The views of a scene show one set of named points, each view turned or mirrored, and shifted as a whole, with a little noise and some points left out.

Scene 1
View 1
Z891: [ 23 -27   7   4   7 -11  34 -44  45  11 -35  20 -12 -32 -46  -5   5   5
   4 -29  21  14 -13]
Z350: [  9 -39  36 -26   7 -19  14   9   4   4 -21  -5  15 -23   2 -65 -22  44
  34 -29  10 -10   5]
Z603: [ -1 -19  44 -19   4 -21  14 -10   8 -12 -14 -13  36  -4  21 -34 -23  41
   3 -22   6   1  -1]
Z352: [ 10 -27  30 -13   5 -18  18 -15  17   0 -23  -1  15 -18  -4 -35 -14  31
  12 -27  11  -1  -4]
Z645: [  2 -17  55 -22  -3 -27   3   5 -17 -12 -18 -26  46  -6  52 -56 -40  53
  12 -29  -1 -27  -7]
Z687: [ 12 -44  33 -12  24 -17  17 -12   0  14 -25  30  13 -21 -39 -42  -6  47
  33 -24   6  17  20]
Z435: [ -2 -11  38 -17  -3 -19  20 -19  26 -20 -12 -24  32  -4  28 -22 -22  26
 -12 -22  11   0 -14]
Z5: [ 12 -30  19 -19  -3 -13  30 -12  44  -3 -20 -12  -3 -28  -8 -39 -10  14
  12 -28  21  -2 -14]
Z522: [ 22 -52  16 -19  13 -13  25  -3  23  20 -31  19 -14 -42 -43 -59  -4  29
  44 -31  18   1   6]
Z147: [ 11  -9  35  13  18 -20  14 -55   1   0 -31  26  35  -2 -18  12  -7  33
 -14 -25   1  22   1]
Z497: [  6 -38  34 -30   3 -17  19   9  17  -1 -16 -13  13 -23   6 -63 -20  37
  29 -27  13  -9   0]
Z818: [  6  -6  28  -3  -4 -17  24 -37  37 -14 -21 -14  22  -8  12  -2 -14  13
 -20 -25  13   3 -22]
Z353: [ 21 -22   7  -1  -2 -12  34 -37  53   3 -31   2 -11 -31 -25 -10  -1   0
  -2 -30  23   3 -22]
Z267: [  3 -23  35 -18   2 -18  19 -12  21  -9 -16 -12  22 -12  10 -35 -18  30
   5 -24  11   0  -5]
Z480: [  5 -23  34 -14   6 -18  19 -19  18  -6 -18  -3  23 -11   1 -27 -15  32
   3 -24  10   6  -3]
Z137: [ 16 -16  38  -6  -2 -23  10 -18  -2  -2 -33 -10  26 -17  23 -33 -28  35
   7 -34   6 -21 -15]
Z483: [  9 -46  24 -24  14 -12  25  -1  29   8 -17  10  -2 -28 -33 -52  -4  31
  33 -24  16  11   9]
Z647: [ 10  -8  24  -6  -8 -17  25 -32  40 -12 -22 -18  15 -16  14 -12 -16  10
 -15 -28  17  -6 -27]
Z759: [  0 -24  34 -22   4 -16  22 -10  29 -12 -11 -13  22 -10   7 -34 -15  29
   4 -21  14   8  -3]
Z714: [  5 -29  43 -21   8 -21  11   0  -2  -3 -19  -7  30 -13  14 -51 -25  47
  19 -26   6  -7   4]
View 2
Z435: [ -7 -10  -8  14 -11 -11  -8  -8   1 -11  -2 -20 -12  19  20  23 -10   0
  -1   7  16  14   7]
Z353: [-18 -30 -37  30 -34 -59  18  27   2   2   7  -5  29 -12   1   8  14 -21
 -21  11  -4  18   3]
Z603: [ -1 -12  -4  11   1   6 -11 -19   8  -7  -8 -32  -4  11  14  33  -7  -2
  -7  10  -3  22   7]
Z818: [ -9 -21 -17  11 -29 -26   2  13  -6 -15   7 -14  -5   8  15   9  -1 -15
  -9   6  19   8  13]
Z483: [-17 -17 -21  25  -1 -27  13  -4  31  14 -15 -26  42 -19  -3  34   7  -4
 -23  24 -38  51 -12]
Z891: [-19 -39 -38  21 -39 -58  24  35   7   3   8 -10  41 -28  -7   3  22 -33
 -35  14 -17  22   3]
Z497: [ -4  -9 -18  39  12 -16  -4 -26  19  13 -18 -28  20   3   7  47  -2  11
  -7  16 -26  35  -4]
Z647: [ -9 -19 -23  24 -26 -36   1  10  -8  -9   6 -11  -2  11  15  15  -1  -9
  -5   5  17   7  11]
Z687: [ -8 -29 -13   8   2   0   8  -7  29   7 -14 -42  42 -32  -7  34  13 -20
 -38  20 -48  45  -3]
Z522: [-12 -27 -34  40   1 -38  14  -3  26  23 -16 -28  57 -29 -11  39  18  -8
 -30  22 -53  45  -9]
Z714: [  3 -14  -8  23  11   7 -12 -30  12   2 -15 -39   8   3   9  45  -2   2
 -11  12 -22  26   5]
Z267: [ -6 -13 -13  20  -5 -12  -3 -11   9  -1  -6 -24   6   7  11  29  -3  -2
  -9  12  -5  25   4]
Z137: [ 10 -26 -17  30  -1  -6 -17 -20  -8  -2  -6 -35   1   6  10  37   6  -9
 -11   4  -9   2  17]
Z147: [ -2 -40  -5 -20 -31   9   3  15   1 -22   8 -38   9 -21   4   3  14 -43
 -40   8  -6  10  19]
Z352: [ -5 -21 -18  22  -5 -15   0  -7  10   1  -7 -28  17  -4   6  30   4  -8
 -17  12 -17  25   3]
Z480: [ -7 -18 -11  13  -9 -10   0  -4  10  -5  -5 -27   9  -1  10  24   0  -9
 -16  12  -8  26   4]
Z350: [ -1 -14 -17  36  17  -8  -7 -29  19  13 -19 -36  23  -3   4  50   2   6
 -12  16 -34  35  -2]
Z5: [-15 -16 -29  38 -11 -45   9   3  11   8  -5 -11  22   0   6  26   2   0
  -9  14  -9  29  -3]
Z759: [-12 -10 -10  16  -7 -14   2  -6  14  -3  -7 -21   6   6  12  26  -7   0
  -9  13  -2  32  -2]
Z645: [ 15  -9  -3  30  22  20 -31 -47  -3  -2 -16 -44 -15  24  19  56  -8  11
   3   4  -7   8  15]
View 3
Z603: [-11  33 -30  -5  11  12   9  -7  -1  23 -25   2  -6  10  -9  -6   2   7
   9 -17  18  26  -7]
Z267: [ -8  31 -19 -12  13  11  10   3  -4  17 -18   7   5  12  -9  11   3  11
   9 -15  14  14  -7]
Z147: [ 19  66  12  -2 -25  -3  37 -27   7  10 -16  30 -20  -1 -26  -3   2 -16
   1 -22  10 -13 -21]
Z483: [ 17  31  15  -7   3  31   9  16 -10  25 -30   6  50   5   4  40  -2  20
   6 -24   9   1 -11]
Z352: [  2  32  -2 -11   6  14  18   5  -3  17 -23  10  11  13  -5  19   2  10
   9 -15  13  12 -14]
Z350: [  3  16  -4  -7  13  34  12   9  -2  31 -39  -6  27  16  12  18  -4  22
  12 -17  21  37 -16]
Z759: [ -8  35 -22 -11  12   9   3   5  -7  18 -17   8  12   8 -12  13   5  10
   7 -19  12   8  -2]
Z497: [ -4  16 -12 -11  19  29   5  14  -5  27 -32  -4  28  17   7  22  -1  24
  13 -15  18  31 -10]
Z435: [-21  35 -38 -15  18  -2   6   0  -3  11  -9  12 -15  14 -20   1   8   6
   9 -12  13  13  -2]
Z647: [-17  35 -18 -27  17 -11  17  12  -2  -3   4  24 -14  21 -25  23  12   2
   8  -4   8  -3  -7]
Z353: [  4  40  19 -30   4  -5  24  25  -7  -6   5  34  13  19 -20  53  12   4
   5  -5   0 -26 -13]
Z5: [ -5  26  -2 -24  17  10   9  25  -8   7  -8  16  23  19  -8  42   8  15
   9 -10   7   0  -7]
Z687: [ 31  42  26   4 -16  34  23  -5  -2  33 -42   6  38  -1   5  21  -7  10
   3 -29  13   7 -20]
Z522: [ 23  23  35 -15   2  34  20  26  -7  21 -30   9  54  14  10  56  -3  22
   7 -16   9   4 -20]
Z891: [ 19  48  37 -24 -10   1  30  18  -5  -3  -1  37  23  10 -20  55   8   1
   1 -12  -2 -35 -18]
Z480: [  0  38 -11  -9   4   9  14  -1  -2  17 -19  12   6   8 -12  11   2   6
   7 -17  13   8  -9]
Z714: [ -3  25 -16  -3  11  25  14  -4   1  29 -37  -4   8  13   3   0  -3  14
  12 -17  22  38 -14]
View 4
Z353: [-26  -8  -3  -8 -10 -13 -41   9 -35 -25   3   0   6 -49  -1 -10  -1  -9
   4   6 -18   4 -19]
Z759: [ 14 -36  -8 -11   7   6 -23   7 -21 -25 -22  12  -1   2  -6 -11   2  17
  -7  12  -4   2   3]
Z350: [ 25 -52  15  12   3  -4 -34  16 -22 -24  -2  12 -11  16 -35  -9   8  39
  -8  31  -1  19   7]
Z645: [ 46 -68 -21   5  -6   9 -31  24  13 -20 -18  39   8  42  -8  -3  22  41
 -31  26  16  26   8]
Z435: [ 16 -40 -29 -18   1  10 -24  11  -5 -22 -30  25   9   2  13  -9   8  10
 -18   5   1   7  -1]
Z603: [ 27 -40 -14  -8   0  12 -21  12  -7 -24 -19  23   8  20  -3  -7   7  25
 -17  16   7   4   3]
Z891: [-29  10  12  -3 -12  -9 -36   6 -47 -27  18  -7   8 -47  -9  -8  -8  -7
   8   8 -17 -10 -22]
Z352: [ 10 -29   2   0  -4   1 -30  12 -23 -24  -2  12   3   0 -14  -7   4  20
  -8  19  -3   6  -3]
Z5: [ -5 -37  -1  -4   3 -13 -40  10 -29 -24 -12   6  -7 -28 -14 -13   4   8
   1  13 -16  16  -5]
Z522: [ -3 -25  41  19  -2 -18 -42  12 -51 -27  22  -9 -15 -16 -50 -10  -2  29
  10  32 -15  10  -4]
Z147: [  4  20  -8 -11 -23  25 -12   9 -23 -25  18  14  34   8  11   3  -7   6
 -15   8  12 -33 -17]
Z483: [  5 -28  29   6   8  -7 -28   6 -47 -27   2  -6 -15  -8 -39 -14  -6  27
   9  26 -14   3   2]
Z818: [ -2 -18 -31 -20  -8   6 -28  11 -11 -23 -19  19  17 -18  21  -7   4  -6
 -13  -2  -3  -1 -13]
Z137: [ 18 -38 -14   6 -17   1 -38  22   0 -21   2  28  16  10  -3  -2  17  22
 -23  20   9  17  -9]
Z647: [ -4 -27 -29 -15  -7  -1 -35  12 -11 -22 -18  19  12 -25  16  -9   8  -4
 -11   1  -6  10 -12]
Z714: [ 30 -46   1   4  -1   6 -27  16 -12 -23  -7  20   0  26 -20  -6   9  37
 -16  25   6  11   5]
View 5
Z137: [ -4   4 -12  32   7  12  12 -10   0 -24  15 -12  23  -1 -31  15 -14   1
   0 -19  -4  -1 -13]
Z350: [ -9 -17 -17  43   8   3  19 -24   3 -39   4  -4  17  20 -16  49 -25  31
   7 -22  -8 -25   7]
Z522: [ -3 -34  -7  64   8  -8 -12 -50   1 -19  -6  -6   4  38  14  62 -33  24
   3  -6  28 -20  17]
Z435: [ 17   0 -14  -3  11  28  29   7  -2 -15  18  -1   7   4 -29   7 -11   2
  10 -15   1  -1   3]
Z818: [ 25   0  -4   0  11  26  11  -1  -5   3  17  -4   0   5 -19   0 -12 -16
   5  -3  23  13   2]
Z352: [  6 -14 -11  30  11  10  12 -18   3 -18   8  -3   7  18 -11  29 -21   5
   1  -9   7  -6   6]
Z645: [-14  10 -24  22   9  17  40   5   4 -49  18  -9  34  -6 -49  20 -12  21
   5 -35 -38 -17 -14]
Z891: [ 25 -25   4  37  11   6 -24 -37  -2  18   2  -4 -12  29  16  26 -24 -18
  -4  15  56  13  13]
Z714: [ -5  -8 -20  32  11  10  28 -12   9 -37  10  -3  18  16 -23  33 -20  17
   0 -19 -20 -15  -1]
Z483: [  7 -33 -12  44  12   3   6 -35   4 -20  -1   1  -2  39  10  55 -30  23
   5  -5  17 -18  22]
Z267: [ 10  -9 -13  16  12  18  22  -8   1 -20  12  -1   8  15 -18  24 -17   9
   6 -14   2  -7   6]
Z759: [ 15 -14 -14  11  13  20  25  -6   2 -18  10   2   2  20 -14  25 -18  10
   8 -11   5  -8  12]
Z5: [ 10 -17  -5  24   6  11  -2 -23 -13  -8   6  -8   3  15  -6  33 -21  21
  19 -16  35 -12  19]
Z497: [ -5 -17 -17  32   8   8  19 -20  -2 -34   6  -5  15  19 -15  45 -23  34
  14 -25  -1 -26  12]
Z603: [  7  -5 -18  14  13  20  34   0   7 -28  13   0  12  13 -26  20 -16   6
   1 -15 -17  -7  -1]
Z353: [ 22 -16   3  23   7  11 -20 -27 -13  16   6  -7  -8  16   4  18 -19  -7
  10   1  58   8  14]
Z687: [  2 -31 -15  60  16  -4  11 -37  21 -26  -2   4   2  45  11  53 -32   2
 -18   7  -4  -8   6]
Z480: [ 13 -12 -12  21  14  16  19 -11   6 -16  10   0   4  20 -12  24 -19  -1
  -1  -5   3  -1   6]
Z647: [ 20   0  -3   2   9  24   4  -3 -11   3  16  -8   3   1 -21   3 -11  -5
  13 -10  30   7   5]

In a view up to two points have been moved. Name them for each view, in the order of its rows, or write -.
view 1 | -
view 2 | Z891
view 3 | Z522
view 4 | -
view 5 | Z5
